Each row is a point on a tangle of strands that fork, close into loops and nearly touch. The rows are in no order.
Points whose rows are less than 80.6 apart are linked; no others are. Some points are linked to none.
Dopot: [ -0.5  -3.1  -8.8 -11.7  21.4  -5.1   9.3 -22.7  12.9  18.3   9.0   1.8
  -8.8   4.1  17.4 -24.9  -1.5   5.7  24.4  33.2 -13.3 -17.3   4.9  -7.7
 -36.6  19.0 -32.4   1.7 -12.7  -3.3 -22.6]
Pena: [ -9.6 -17.9  -7.3 -27.2 -10.3  18.6 -29.2  -6.6  -1.8  12.5  -4.2  12.1
   1.1  -9.5 -17.1   8.6  14.6  -7.4  26.7   0.6  -3.6 -12.8  -5.6  13.0
   7.2 -13.7  19.2  -5.7  15.9  -4.0  -0.1]
nopi: [  8.4  27.5   1.8  14.0  49.9  22.1   2.7  13.5 -18.8   6.2  26.4   3.5
   8.4   0.7 -14.7  16.8 -18.0   3.0 -27.6  11.7  26.4  13.0  -5.3 -11.3
  23.3  13.8   0.9  -5.9  31.7   8.4 -19.4]
Bili: [ 20.7   9.9  -0.4   6.3  10.0  18.3  10.9  -8.4  -6.2 -35.6  13.7   5.6
   7.4 -10.1 -20.3  19.8 -16.8 -10.7  -4.4 -43.1  15.2   3.1  10.7 -24.6
  -2.2  -9.0  -3.3  -2.8  35.7   5.8  -1.7]
tegin: [  0.4 -28.3  15.8 -14.0 -42.8   6.8   3.1 -17.2  10.4 -21.7 -12.9   4.6
 -22.0  23.5 -16.3  -7.1 -20.2   1.2  33.4 -17.7  13.7  -0.7 -17.6 -22.2
 -34.3   7.1  -0.4   4.1   5.0  -4.4  -8.6]
Lubas: [ -0.8 -16.7   4.1   7.5  17.2  25.8 -25.6  18.3  19.7 -18.6  24.8  11.1
   0.0 -20.4  -7.7  22.0  27.6 -12.9  31.0   4.1   2.1 -18.1   2.3  -9.1
 -21.6 -12.6  13.3  -6.0  29.3   4.0  28.6]
pafal: [ -2.4  -9.6   4.2  21.3  11.8 -12.6  -9.2  19.7  25.8   4.1  24.8  -4.5
   8.4  -8.6  42.6  -9.5  50.9   9.5   2.7  41.2 -13.3 -17.1  19.2  23.1
  -9.9  -3.1  -5.4  -3.0 -27.4   2.7  25.9]
nif: [ -5.7  23.4  -4.5 -21.5  41.3 -19.6   0.8  -1.6  13.3  22.8   4.1  -9.5
  -8.6  25.3  19.3 -29.7   7.0  11.6  14.6  42.5  -6.2  -8.4  11.5  11.2
 -21.1  28.0 -55.3 -13.2 -25.6   7.8  -0.3]
gali: [-14.0 -10.6 -10.3 -17.0   3.4  -6.4  -3.5  26.1   2.5  10.2 -34.6 -11.1
  -8.0   9.7   9.2   4.6  13.2 -20.7   3.3   0.1  -2.7   0.8 -14.0  16.1
  13.0 -22.9   0.6 -12.5  -5.3 -25.5  32.6]
Kiz: [  2.3  -8.4 -13.5   7.7  25.2   0.7   8.6  13.8 -10.6  13.1  11.3  11.1
 -11.0 -16.3  -2.7  15.2  10.7 -11.0 -18.3  20.9  -9.0  11.9 -19.4 -15.1
   6.0  -2.6   4.3   6.7  -2.4 -16.4 -21.1]
maliv: [-15.2   2.0 -14.4   3.8  47.8 -12.0  11.4  -1.5  -0.3   0.2  10.0  -8.6
  29.0 -10.6  -8.7   9.7  32.2 -17.6 -13.0 -12.4 -17.1 -28.9  23.7 -25.4
  27.8  -3.2   2.7 -33.4  38.3  18.0  12.7]
nekur: [ -5.5  15.3  12.9  32.3 -23.3   2.7   5.3  -3.8 -22.5  -4.0   8.9 -13.9
   5.9  -3.5  18.1  -7.4 -13.9  17.3 -20.3 -24.8   7.4  25.7  25.4  26.9
  24.6 -16.7  19.0 -15.0  -4.3  19.2 -10.1]
fama: [-18.8  11.1 -19.6 -19.3  44.7 -23.9   8.6  12.0  -5.5  43.6 -17.0 -12.9
   1.5  25.4   6.7 -14.2  11.3  -2.8  -8.9  27.6 -11.8 -15.5  -1.9   8.5
  30.3  16.8 -19.0 -11.2   4.9   5.3  -0.4]
sarum: [ -6.5  11.3 -11.8   1.3 -19.0 -13.6  16.3   5.5 -27.7  15.9 -36.9  -9.7
 -14.2  15.8   5.7  -8.6 -31.0   5.7 -20.5 -16.7   0.9  20.9  -8.7   9.5
  23.5 -14.0   4.9   4.3 -17.0  -6.9 -16.1]
Dilif: [  9.2  14.3  15.0   7.3  -0.7  33.4 -38.2  15.5 -27.3 -16.3  17.2  11.0
 -12.3  -7.8 -27.0  36.7   1.1 -15.0  -0.6 -18.8  23.8  12.9  -2.3   6.4
  10.9 -16.3  17.9  -6.2  25.8  -0.5   1.6]
Sanat: [ -9.7 -10.0  20.2 -14.3 -56.0   9.6 -11.1 -35.9  17.8   3.7  -1.3   7.1
 -15.8 -19.4 -25.3  -5.0   9.7  27.3  19.8   7.9  -8.8   1.4  -2.7  21.8
  15.4  -7.8  31.5  24.3 -20.7   3.8   3.8]
lom: [-19.0 -29.9   7.7 -42.7 -23.1  13.3 -32.3   0.8   3.3  -3.6 -35.1  -2.3
   1.3  29.0 -12.0 -23.6   4.7   4.1  44.8 -11.6  11.1 -15.4  13.1   8.2
  -2.9 -13.8   9.8 -27.8   6.7  15.3  25.8]
Von: [-29.8   3.7 -16.4   8.2  34.8 -12.0   5.9  17.2   8.9  -2.9 -11.0 -18.3
  22.5   4.0   4.2  12.4  28.9 -15.8 -29.0 -15.1  -6.5 -14.1  19.7  -6.0
  37.1  -6.5   4.9 -39.5  20.5   9.9  40.3]
Doz: [  0.8  -7.1 -10.2  22.5  47.3  -6.4  37.4  18.1  10.7 -14.0  -6.1 -17.7
 -18.9  10.4  14.9  14.3  -7.3 -22.8 -14.2   1.6   4.6  -1.7  -6.7 -34.2
 -14.6   3.9 -21.3   2.9   8.5 -12.9   9.8]
sama: [-16.5 -15.3  -7.6  -2.7 -19.2  -3.4  -5.0 -21.4 -17.1 -14.2 -21.5  -2.7
  15.2 -13.6  -9.9  15.7  -1.1 -26.0  -4.1 -23.4 -22.4  -7.8   2.8 -16.1
  21.2 -11.9  19.2 -14.6   5.2 -13.8 -14.2]
Val: [  2.5  -1.3  31.0  33.8 -37.7  10.5 -13.0   0.8  -3.0 -15.4  19.9  -3.9
   3.5 -11.2  26.5  -1.1   7.5  19.9  -3.9  -3.8   9.8  12.3  19.7  36.6
   3.3 -12.4  25.0  -4.3 -14.5  13.3  -1.4]
Nep: [ -2.4 -17.8  -6.5 -18.5 -26.4 -15.6  22.3  -9.9  20.4   9.9 -17.5  -4.0
   8.0  -8.2  16.3 -22.1  11.4   6.0  21.2  -2.9 -17.9 -14.1   4.4  14.4
  -6.8 -10.0  -5.8  10.7 -15.5  -8.5  18.7]
mubap: [-13.5  -8.5  10.7   7.6  -5.8   6.4 -22.6  12.6   0.7  -1.0  -7.4 -12.0
 -31.7  26.1  29.3 -12.6   8.9  -0.7  32.0  21.2   8.2   1.7 -13.9  11.2
 -22.2 -10.7  -4.2  -1.5 -30.1 -15.8  12.3]
Melal: [ 12.5  -3.1   1.7  16.6  27.1  -1.2  -7.7  29.7  12.8   5.4  33.0  10.9
  22.2 -20.8  16.8   7.5  43.6   9.7 -17.2  35.7   0.2   0.3   8.1  14.7
   7.1  -3.6   8.0  -6.7   0.6   1.9  13.8]
zogi: [ -9.6 -28.4 -15.1  -5.9   8.8 -14.4   9.8 -32.8 -13.2   3.3  -2.6  -4.4
  23.4  -6.9 -15.5   8.3  -4.6 -24.1  21.3   4.9 -22.8 -29.3   7.6 -32.3
 -11.3  13.7  -0.7   4.5  22.0 -12.4 -32.9]
kad: [ 19.7  23.4  -3.5 -11.4   6.1  -6.9   9.0  22.5  14.2  11.6   3.6   4.2
  21.1  25.7  11.0 -24.5  -4.0  30.6 -18.0  -7.0  30.5  21.4  12.2  34.8
   9.5  21.8 -17.2  -7.9  13.6  29.1  30.8]
dud: [  9.8  -1.6 -23.9   2.4 -23.5 -27.6  38.8 -12.5   4.0 -10.8 -13.2  -1.0
  48.7 -13.0   4.2 -10.8 -13.2  -1.2 -10.5 -37.1 -12.4  -6.5  14.7 -24.7
  -8.9   5.4  -5.5   2.0  21.2   9.0  -2.8]
Kopur: [ -4.8 -16.0  15.9  32.1 -24.8  -7.9  16.3 -15.7   4.4 -15.6  20.4  -9.5
 -32.7 -23.0  16.5  12.5  -3.5 -24.0 -13.8 -16.8 -21.8  16.5 -11.3 -21.4
 -12.3   6.0  14.1  15.9 -18.1  -7.0 -18.9]
nus: [-22.0 -17.6  12.4  20.4  -0.7  15.6 -30.5  11.7  -7.6  -2.9   7.3  -7.7
  -2.5 -35.1   5.7  22.0  27.7  -8.9  -2.7  18.2 -18.4  -9.4   1.2  27.7
  21.4 -26.5  31.4 -15.2  -3.6  -9.4   8.1]
fipa: [  4.2  28.0   1.3   3.1  45.1  20.8 -13.8  19.0 -12.4   7.0  11.4 -10.3
  16.5  21.2 -11.9  10.4 -10.1   7.5 -19.5  -7.3  33.8   3.9   8.3   8.6
  37.8   5.2   4.2 -15.7  40.1  23.1  11.9]
les: [ 15.5   3.6  22.6  24.4 -28.5   6.7 -22.5   9.3  20.1 -13.1  24.3   9.0
   7.2  12.8  35.6 -20.8  15.1  36.3  10.9  14.5  18.3   3.2  10.9  29.5
 -29.4  -4.8   3.5  -0.1 -28.1  12.6   7.9]
Zenul: [ -6.7  21.4  -7.5   7.0  -0.9  -4.4  14.8 -12.1 -33.4   1.8 -27.6 -11.4
   5.0  25.0 -14.3  -7.1 -52.8   9.8 -17.1 -33.4  14.1  10.7  13.3 -17.9
   8.1   1.3   0.4 -25.9  17.5   9.1 -37.0]
Piman: [  7.2   6.5   5.7  17.5   7.6  17.6 -15.2 -23.6 -10.5   9.9  48.2  16.2
  -9.5 -24.0  -2.4   0.9   4.9  10.8  -1.7  26.5  -4.5   7.6   4.3  -2.6
  -8.4   9.9  -3.0  11.6 -13.9   6.0 -44.5]
zesap: [ 30.0  15.8  -0.1   7.2  21.0  12.5   6.0  27.8  14.2 -11.9  24.5  15.0
  -1.2   4.6   1.4   5.6  -6.2   4.9 -31.5  12.8  21.5  28.9 -30.7 -12.6
 -23.7  17.0 -22.0  17.5 -12.1 -18.4   1.5]
diti: [  0.8  17.0   2.8  25.8 -19.8   0.7  -0.1   1.7 -25.5   8.6  -2.3  -8.0
 -25.7   3.7  12.7  -3.2 -19.2  14.3 -27.4  -2.2   4.4  34.2   0.4  22.8
  20.0  -7.9  11.3  10.8 -34.2  -2.2 -19.5]
zuli: [ 25.7  24.9  -5.1  -2.1  33.0   5.2  29.8  25.0  25.6   2.5  10.0   9.6
  19.2  12.4   6.7  -3.5 -16.6   5.9 -31.4  13.5  22.3  15.2 -21.9 -12.4
  -5.4  34.4 -37.9   9.0  -0.2  -0.3  26.2]
gonu: [  0.7 -25.2   4.5   2.7  -9.8  -3.0  12.2 -16.8  -4.0 -28.4 -18.0  -5.7
 -25.4  21.9 -10.2  12.7 -30.4 -19.4  17.0 -27.2   2.5  -6.8 -14.8 -36.2
 -37.7  11.3  -3.3   6.4   3.7 -18.8 -19.1]
bof: [ -0.1  -7.9  14.0   8.5  -0.6  18.8 -12.8 -17.6  -5.1   8.5  49.8  15.8
   4.0 -48.6  -7.3   8.5  33.1   4.7  14.0  26.2 -19.0  -8.5   4.8   2.5
   9.7  -4.0  16.3  10.4   6.0   5.0 -21.2]
feba: [ 25.4  20.5  -6.0  -1.4   6.5   5.8  22.1  -2.9  14.7  -5.4   9.4  16.3
 -12.5   4.5   3.0 -10.7 -28.4  12.2  -7.0   4.8  10.6  22.3 -13.4 -13.2
 -46.1  20.5 -32.8   8.7  -9.7 -10.7 -20.6]
todin: [ -0.2 -23.6  -8.6 -31.5 -16.4 -12.9   7.3 -24.4  16.3  19.0 -11.6   5.5
   1.7   9.5   0.3 -22.2   4.5   5.1  46.3  19.9 -12.5 -26.6  -8.8  -2.6
 -23.2  12.1 -15.4  18.0  -5.7 -16.7  -8.0]
Fega: [ 11.1   5.1 -15.8   7.1  -6.6  -7.7  30.4 -13.3   9.9  10.3  18.1  15.3
   5.3 -46.4  -1.6 -10.7  16.7  18.1 -16.4  16.9 -31.2  -1.7  -2.3  -3.1
  -4.2  -6.2   5.3  44.9 -39.7  -1.5  -7.8]
lubo: [ 21.1  -5.0   0.1   7.7 -19.9  -2.9  10.8 -18.1  -5.2 -11.5   4.0  18.0
 -19.7  -6.6 -22.3  20.0 -29.4 -19.9  -0.6 -30.7   2.5  10.2 -15.5 -30.7
 -26.5  16.5  -2.3  15.2  13.7  -7.3 -28.5]
pes: [-13.5 -19.6   6.6  17.0 -35.6  -5.7   3.4  -2.8  13.0 -19.6 -10.8  -6.5
  -5.8 -50.3  -0.4  16.4   5.3 -15.9 -27.8 -26.5 -35.0   6.9 -13.3   8.7
  12.7 -18.6  25.5   1.0 -14.1 -15.6  16.5]
koz: [ 10.8   7.7 -11.9   5.7 -40.3 -21.5  19.4 -34.0 -18.0  16.0 -19.6   1.9
   3.6 -25.4 -21.8   1.3 -27.0   5.4 -11.6  -7.8 -20.9  -3.0   3.2 -10.9
   6.7   8.7  13.8  45.9 -20.4  12.7 -32.3]
Meto: [ 15.9  28.4  17.1  11.1  26.7   6.6 -23.6  19.0   8.9  -1.1  18.4  -5.9
   6.8  35.8  27.1  -8.6  -7.4  24.1 -18.1  40.6  26.9  11.0   1.6  14.0
 -28.6   8.0 -30.3  -1.7 -31.7   2.6  -3.9]
sota: [-12.9  -9.0 -14.7 -16.6  42.0  -1.6  -6.2  -8.4 -10.7   9.4 -23.8 -11.9
 -15.8  32.2  -4.2   1.8 -13.7 -13.2  24.3   7.4   9.0 -25.4  16.1 -10.4
 -11.0   7.3 -13.7 -16.7  18.4   5.8  -6.3]
Lasu: [  5.0  -0.6  -5.3  10.1 -37.6 -16.9  35.3 -31.7  -0.9  -2.1   5.4   3.4
  25.9 -37.7  -0.8  -3.1 -15.1   4.7  -9.1 -22.7 -24.3  -2.7  13.7 -15.8
   4.5   3.7   6.4  25.1   2.8  17.8 -27.6]
kolap: [  0.8   4.2   0.7 -31.0 -27.5   0.4   1.5 -41.6  -9.3  25.4 -11.4  12.4
  -2.7  -8.2 -27.8 -26.9  -5.7  34.8  16.0   9.5  -9.9 -11.4   8.0  27.5
  12.0   1.6  26.2  37.5 -28.9  10.9 -14.6]
Bogu: [ 16.9  17.7   5.6  21.4  -1.8 -10.4  16.7  34.1  21.6  -3.0   7.2  -3.2
  21.9  12.7  37.3  -7.3   8.7  15.6 -32.2  -0.8  23.7  21.9   8.0  28.8
   7.7   3.1  -8.0  -1.5  -5.0   6.2  40.1]
Nez: [  6.5  -5.1  14.4  46.7 -13.4  -3.9  -0.5   5.8   3.6 -10.8  33.1  -7.3
 -21.8 -22.9  26.5   8.1  19.8   0.7 -25.1  11.8 -17.9  14.2  -7.9   5.3
  -7.8  -4.3  15.1  18.7 -43.0 -15.7 -11.9]
koma: [ -6.5  10.9  -3.2   4.1 -23.6   6.9  -5.3  -4.8 -22.0  -1.8  -6.4   0.2
  13.9 -19.4  -8.2   7.8  -4.6  -0.8 -21.2 -30.9  -6.2  16.5   8.4  15.2
  37.5 -22.7  23.1 -16.9   8.3   4.9  -3.0]
vuf: [-10.5 -12.0  -9.0 -28.4  -5.3   6.8 -27.3 -24.1 -30.2  -7.7 -24.0   3.4
  19.6   4.5 -26.7  13.7  -2.8 -22.5  18.8 -19.2  -4.2 -18.1   5.7 -14.2
  20.1  -9.1  17.7 -22.1  22.5 -11.7 -15.4]
bifeb: [ 21.0  19.9   2.7  25.3  28.5  18.6  16.1   6.5  -3.7 -19.1  32.6   9.2
  -3.5 -11.5 -11.3  20.6 -18.3  -0.8 -19.2 -12.5  25.6  16.7   0.9 -14.7
  -5.6   6.2  -6.9   5.0  29.8   5.9 -15.0]
Fip: [ -5.8 -16.0  -4.3  10.0  21.0  -9.9  20.0  14.4  -1.1 -20.4 -16.8 -18.2
 -39.4  17.9  13.3  13.7 -12.0 -36.5   5.6 -13.1   0.1  -2.1 -25.5 -30.5
 -28.7  -3.1  -6.8   4.3  -6.7 -32.9   0.6]
libe: [  9.9  -9.6  -3.8  15.9 -26.7 -23.3  26.1   1.2   3.7  -1.9   0.4   0.1
 -29.0 -26.4   4.9  11.9  -4.7 -21.7 -16.9 -12.6 -32.4   8.8 -29.8 -25.6
 -12.4   5.2   3.7  33.8 -29.5 -24.4 -13.9]
gifir: [  5.1  19.4  -6.4 -15.9  24.7   4.1 -14.1  25.4   0.1  21.1   6.1   0.8
  22.2  19.9  -1.5  -5.0  12.2   9.5 -18.4   4.4  20.8   7.7   5.9  33.3
  33.1  10.4   5.8 -14.1  24.6  24.9  23.7]
dera: [ 21.2  21.5   1.8  -0.7 -12.6 -12.2  17.9   9.5   0.3  -4.2 -10.1   8.1
 -30.2  10.3   4.5 -10.8 -34.3   1.2  -9.1  -7.3   6.1  32.4 -32.8 -11.2
 -28.5  12.0 -29.0  17.6 -31.2 -27.6 -19.9]
Deto: [ -3.3   2.6  -3.9   5.9 -25.3 -10.1  31.8  -7.7  12.1   5.1  -7.7  -1.3
  -1.7 -31.8  13.3 -16.2   9.8  12.9  -6.8   3.7 -26.1  -1.9  -0.3  21.0
   3.5 -16.2  12.8  34.2 -44.4 -10.7  16.4]
Gezil: [-15.0  -8.5  -6.9 -31.8  -3.1   2.5 -26.9  -0.8  -7.0  -3.1 -33.1  -5.9
  18.3  13.9  -3.3 -15.3  12.8  -1.9   9.0 -23.3   2.4 -10.3  23.5  19.1
  24.9 -15.4  14.3 -44.4  12.6  17.5  28.4]
mon: [ 12.7  15.0  22.1  31.0   8.1  10.3 -39.0  18.3  16.2 -17.6  23.7   7.2
  -5.9  34.7  32.0  -7.7   1.8  24.8  15.7  26.5  23.7  -6.4  11.2   9.0
 -43.7  -1.5  -6.6   0.8 -23.5  11.7   2.3]
bil: [  9.7  13.7   6.5  33.6  27.0  -0.5  13.8  35.9  11.4   3.5  24.6  -1.1
  34.4  -1.9  22.2  11.6  21.9   8.4 -46.0  15.2  15.5   8.4   1.7   9.4
  29.5   8.0  10.2  -8.3   9.6  10.7  24.9]
geso: [  3.3 -21.4 -22.5 -31.4  -1.9 -25.9   6.6 -26.0  -7.3  23.7 -18.1  -4.1
  25.1  11.6 -13.7 -18.0  -9.0  -1.3  30.7   8.2 -19.0 -29.1  10.2  -0.8
 -14.5  22.1 -10.1   7.6  17.6  -5.1 -19.1]
Gil: [-18.9 -19.1   5.9  16.8 -11.8   6.0 -19.4  17.5  -0.9 -20.5 -11.5 -10.9
  -9.1 -28.2   5.2  23.3  13.1 -22.6 -21.1 -17.3 -16.7   8.0 -13.7  15.8
  11.8 -26.2  26.5 -20.9  -4.7 -22.0  21.4]
velem: [ 14.1  20.7   4.7  -9.5  25.0   2.8 -22.8  21.6   4.7  19.0  17.1  -2.8
  12.1  19.7   9.7 -11.2   7.0  20.9 -18.0  43.4  11.7  15.9 -17.4  18.0
   0.5   0.0 -28.2   9.7 -36.7 -11.9   1.5]
luzi: [-16.9 -13.1  30.5 -17.5 -31.1  25.3 -21.5 -31.4  14.7 -45.8   9.7   6.9
   2.5 -12.5 -22.5  13.5  12.0 -12.2  39.1 -16.4   2.4 -12.9   0.7 -31.6
 -12.4 -10.1  11.5  -4.6  35.7   6.5   6.1]
tipek: [-23.7 -16.9  42.4  32.3 -29.5   7.5  -0.5 -30.9   7.6 -33.4  27.3 -19.0
 -27.6 -15.6  18.5  14.1   5.0 -18.3   8.6  -7.7  -7.2  11.0   2.5 -20.0
 -10.5   0.8  15.7   7.4  -3.0   5.0 -20.1]
tede: [ -0.2   0.4 -19.7 -29.1  -3.7 -17.0   2.3 -20.5 -23.4  29.8 -22.6  -5.8
  20.2  10.2 -14.9 -26.5 -16.7  15.5  10.3  -6.8 -15.9 -13.6  13.4  18.9
  17.9   6.3   8.8   0.8  11.9  12.3 -28.8]
nes: [-14.2 -17.8  19.1  -5.1 -18.0   8.4  -7.6 -39.2  -6.6   1.5  20.3   8.0
   1.6 -41.6 -23.6  21.4  16.9 -18.9  13.1   9.1 -28.4 -16.7   2.9 -15.2
  21.0  -6.8  16.0  12.6  13.8  -0.4 -29.2]
vak: [-18.1 -24.6  -4.4 -10.6  12.1  15.8 -33.7  15.7   9.8   7.6   1.6   4.9
   4.3 -25.8  -4.0  14.3  37.7 -14.1  19.4  20.8 -13.6 -20.3  -2.1  14.3
   4.5 -17.6  19.5 -19.4  15.1  -4.9  25.1]
Zipo: [  9.1  14.4  -5.2 -25.2  32.7   9.5 -10.6  32.6  -0.4  23.0 -11.7   6.9
   2.6  27.4   0.2   0.8  -2.2  -2.8  -9.1  27.7  24.8  14.2 -32.4   8.2
  17.1  12.3 -21.3   4.6  -9.9 -16.2  21.7]
Ripev: [ 15.2  11.1 -21.8  -5.9  -5.3 -22.8  41.4   6.5   9.7  -2.0 -21.3   0.9
  27.1  12.7   1.4 -11.4 -26.9   4.9 -16.5 -32.2  11.0   7.1   5.6 -13.3
  -9.7   7.4 -18.8  -2.1  22.5   9.3  12.8]
Zenur: [ 12.8   8.6   3.6  -3.5  -7.7  18.1  -6.4  -7.8 -23.2 -14.0  18.9  22.2
   7.9 -30.1 -33.9  32.7   1.3 -24.6 -12.2 -31.9  -1.5   2.5  -3.0 -18.0
  14.7 -13.5   8.3  -5.3  35.5  -3.8  -8.2]
vipag: [ 25.2  15.4  -7.8 -19.1  27.1  17.7   4.1  33.7  12.6   0.1 -13.9   7.5
  -0.1  31.2  -7.8   5.6 -22.4   4.9 -11.6  -1.4  41.0  15.9 -21.4   3.4
   5.4  17.2 -22.4   8.4  13.4  -3.1  36.3]
veg: [ 10.9  -7.3 -12.4   1.1 -13.2 -18.4  22.2  -4.5   5.4  10.6  -0.5  13.9
 -18.2 -36.7 -15.0   4.3  14.0  -3.7  -5.1  17.0 -38.1  -8.7 -30.6 -22.1
  -7.5  -3.6   1.9  45.7 -43.6 -26.7  -9.8]
Kob: [-27.3  -3.2 -21.0 -25.1  11.2 -20.4  -6.1  20.4   4.9   9.3 -40.5 -15.4
  12.8  15.6   7.0   1.5  23.6 -15.1  -9.2  -8.0  -9.9 -12.4   7.9  20.0
  33.6 -13.0  -1.7 -35.3   4.4  -1.7  47.9]
biga: [-10.3 -16.8   2.6 -38.2  -7.5  -5.7 -11.1  14.1  -0.3  10.1 -38.9  -2.3
 -17.0  45.0  -2.9 -27.8  -5.0   4.7  47.2  -3.9  20.7 -13.9  10.1  10.2
 -16.6  -2.1 -23.5 -20.0  -4.2  10.6  28.0]
zubik: [  5.2   7.2  -1.3 -26.4   9.9 -21.2  14.1  26.0  15.8   7.8 -35.6   0.6
 -10.5  36.1   6.3 -13.7  -4.7  -4.5  28.5  -5.2  25.5   2.9  -5.9   5.8
  -8.9   9.1 -45.1  -7.6  -7.1  -6.9  40.0]
gep: [  2.4 -18.5  26.7 -11.4 -38.0   8.6  12.0 -39.3   8.9 -32.5   8.6   8.9
   9.7  -3.2 -18.4  -2.5 -12.3   1.7  28.0 -29.0  10.6  -1.8  11.2 -27.4
 -22.0   8.2  -2.7   2.4  26.5  13.3 -15.3]
res: [  2.6   3.8  -9.5  -7.7  21.9   3.7   5.5   3.2 -14.4   3.5  18.4  13.3
  30.7 -34.9 -20.3  17.5  19.2 -15.8 -14.1 -11.6 -13.1 -10.0   4.9 -13.9
  26.3 -16.7  13.5 -17.5  41.7   2.8  -1.7]
Fak: [ -1.8  16.6  -3.7 -14.3  12.9  -3.1  14.4   7.7 -15.8   9.8 -34.6 -15.6
  -4.0  46.5  -7.4 -25.5 -43.2  20.8  -7.4 -15.2  28.7   8.4  16.7   7.1
   3.0   9.0 -14.0 -31.4  13.9  18.0  -2.8]
tove: [  5.1   1.1 -16.4 -23.3  12.3 -22.6  24.2  14.7  15.2  -5.4 -31.1  -3.5
   7.7  32.1  -1.9  -4.0  -7.8  -0.5   3.1 -24.4  18.0  -7.4  12.0  -5.0
  -2.6  10.3 -32.0 -11.9  16.6   9.0  41.2]
Tup: [-12.5  10.2 -26.2 -25.0  32.9 -15.9  -5.3  -7.6 -22.2  50.2 -20.0 -12.9
   7.3  13.4 -11.7 -19.9   5.9   7.4  -2.7  18.7 -22.1 -19.0   4.0  23.4
  39.2  -2.6  13.4  -3.5   9.4   8.7 -24.7]
zeni: [  0.6   3.5  -4.9  15.9  21.1   1.6  13.0 -21.1   3.7  10.6  33.1   0.3
  -3.7 -15.8  22.3 -19.1  -0.3  12.4  -6.2  31.3 -12.7   3.0  12.2  -3.9
 -20.3  11.0 -15.3   4.6 -17.5   3.1 -38.7]
kof: [ 27.1  -0.9   4.5   3.0 -55.3   9.7  -9.9  -8.8  19.0  -2.8  21.3  20.6
 -25.3 -12.6 -11.9  -3.9   1.3  19.0   1.9 -10.7   0.1  23.2 -27.8   5.1
 -12.2   4.0   6.8  25.3 -26.7  -9.1   2.4]
tepa: [-21.0  16.3  -7.9  -9.9  60.2  -6.1 -11.0  16.9  -3.1  22.7  -3.0 -13.9
 -14.7  40.3  11.8  -8.1   6.8   0.9   1.3  41.8   9.3 -12.3   8.7  13.3
   7.1  29.7 -28.2 -15.4  -1.3  18.3   9.8]
doduk: [ 16.1   9.7 -22.2 -20.2 -16.9 -12.9   3.5 -22.2 -13.3  29.0 -17.0  19.4
  -2.9 -13.4 -28.6  -5.5 -18.9  14.7   1.1  12.6 -17.0  -6.8  -8.3   1.7
   3.0   8.7   1.7  43.9 -23.9  -9.0 -32.0]
Bulis: [ -2.6  -4.3   0.4  13.3  16.7   7.3   1.1   2.7   9.9  -4.7  15.4  -2.3
   0.4   4.2  22.2  -6.3   9.4   0.5  10.4   3.5  12.8  -3.1  19.9   7.3
 -18.3  -0.2  -5.3  -6.8   8.8  13.2   8.6]
per: [ -2.6 -12.7  26.0 -10.0 -61.9  23.0 -27.4 -11.9   0.9 -12.3  -0.3   8.2
 -10.4 -10.9 -21.7   2.6  -1.7   9.9  15.4 -23.1   7.2  16.2  -3.1  16.1
  10.7 -11.8  24.3  -7.4   2.9   8.7   4.2]
lum: [ -5.1   6.9  17.0  25.5  16.3   9.4 -41.8  35.0   3.1 -11.2  -4.4  -5.3
 -24.9  47.9  31.5  -3.4   3.3   4.8  24.3  28.7  22.7  -4.7   5.7  12.3
 -29.4  -9.0   0.1  -0.9 -25.1  -1.9  20.3]
munez: [-24.6  -6.9  44.6  -0.1 -51.0  26.1 -40.2 -13.6  14.5 -43.0  17.4   1.7
  -7.4 -10.9 -18.2   8.9  11.5   0.4  34.6  -3.3   4.1   3.1  -3.6  -4.3
  -5.4 -13.4  25.2  -8.7  25.0  13.6  13.5]
tesub: [-13.2  11.2 -25.6  10.2 -11.3 -24.8  12.5  -8.8 -40.3  18.5 -38.2 -17.9
   7.9  13.4 -11.3   4.8 -39.7  -4.9 -18.7 -13.1 -12.6   0.8  -4.0 -21.2
  15.3   1.8   5.1   1.0  -0.2  -9.2 -40.7]
Fitag: [-19.2 -25.5   8.6  22.0  32.5  23.9 -18.2   9.1  -2.0 -28.7  13.1 -12.6
 -21.5 -13.1   1.3  30.6  19.2 -33.2  23.1   2.0  -8.4 -20.1   0.4 -28.7
 -14.3 -17.7  16.4  -8.8  14.4  -6.1   6.0]

A fork is a point with three links, a tip a point with one. Leave the first point through the second and follow the links. Name the first fork or tip that comes.
mon, Meto: dera
pafal, Melal: Zenur
gonu, tegin: Kob
dera, feba: mon
doduk, kolap: gonu
bifeb, nopi: pafal

A tip is a point with one link. Name the tips that can be reached along the links from each point below, in the order of the rows.
lum: mubap, pes, dera, Fak, Fitag
maliv: pafal, gali, Dilif, Doz, lubo
nif: zogi, Nez, tipek, nes

Name the points in between on the shortest way along the links from the first point to the second, in order.
vuf, vipag: sama koma nekur Val les mon Meto velem Zipo
maliv, Bogu: res Zenur Bili bifeb nopi fipa gifir kad
zogi, tipek: geso todin Nep Deto Fega veg libe Kopur
Zenur, gep: res maliv Von Kob Gezil lom biga zubik tove Ripev dud Lasu koz doduk kolap Sanat per munez luzi
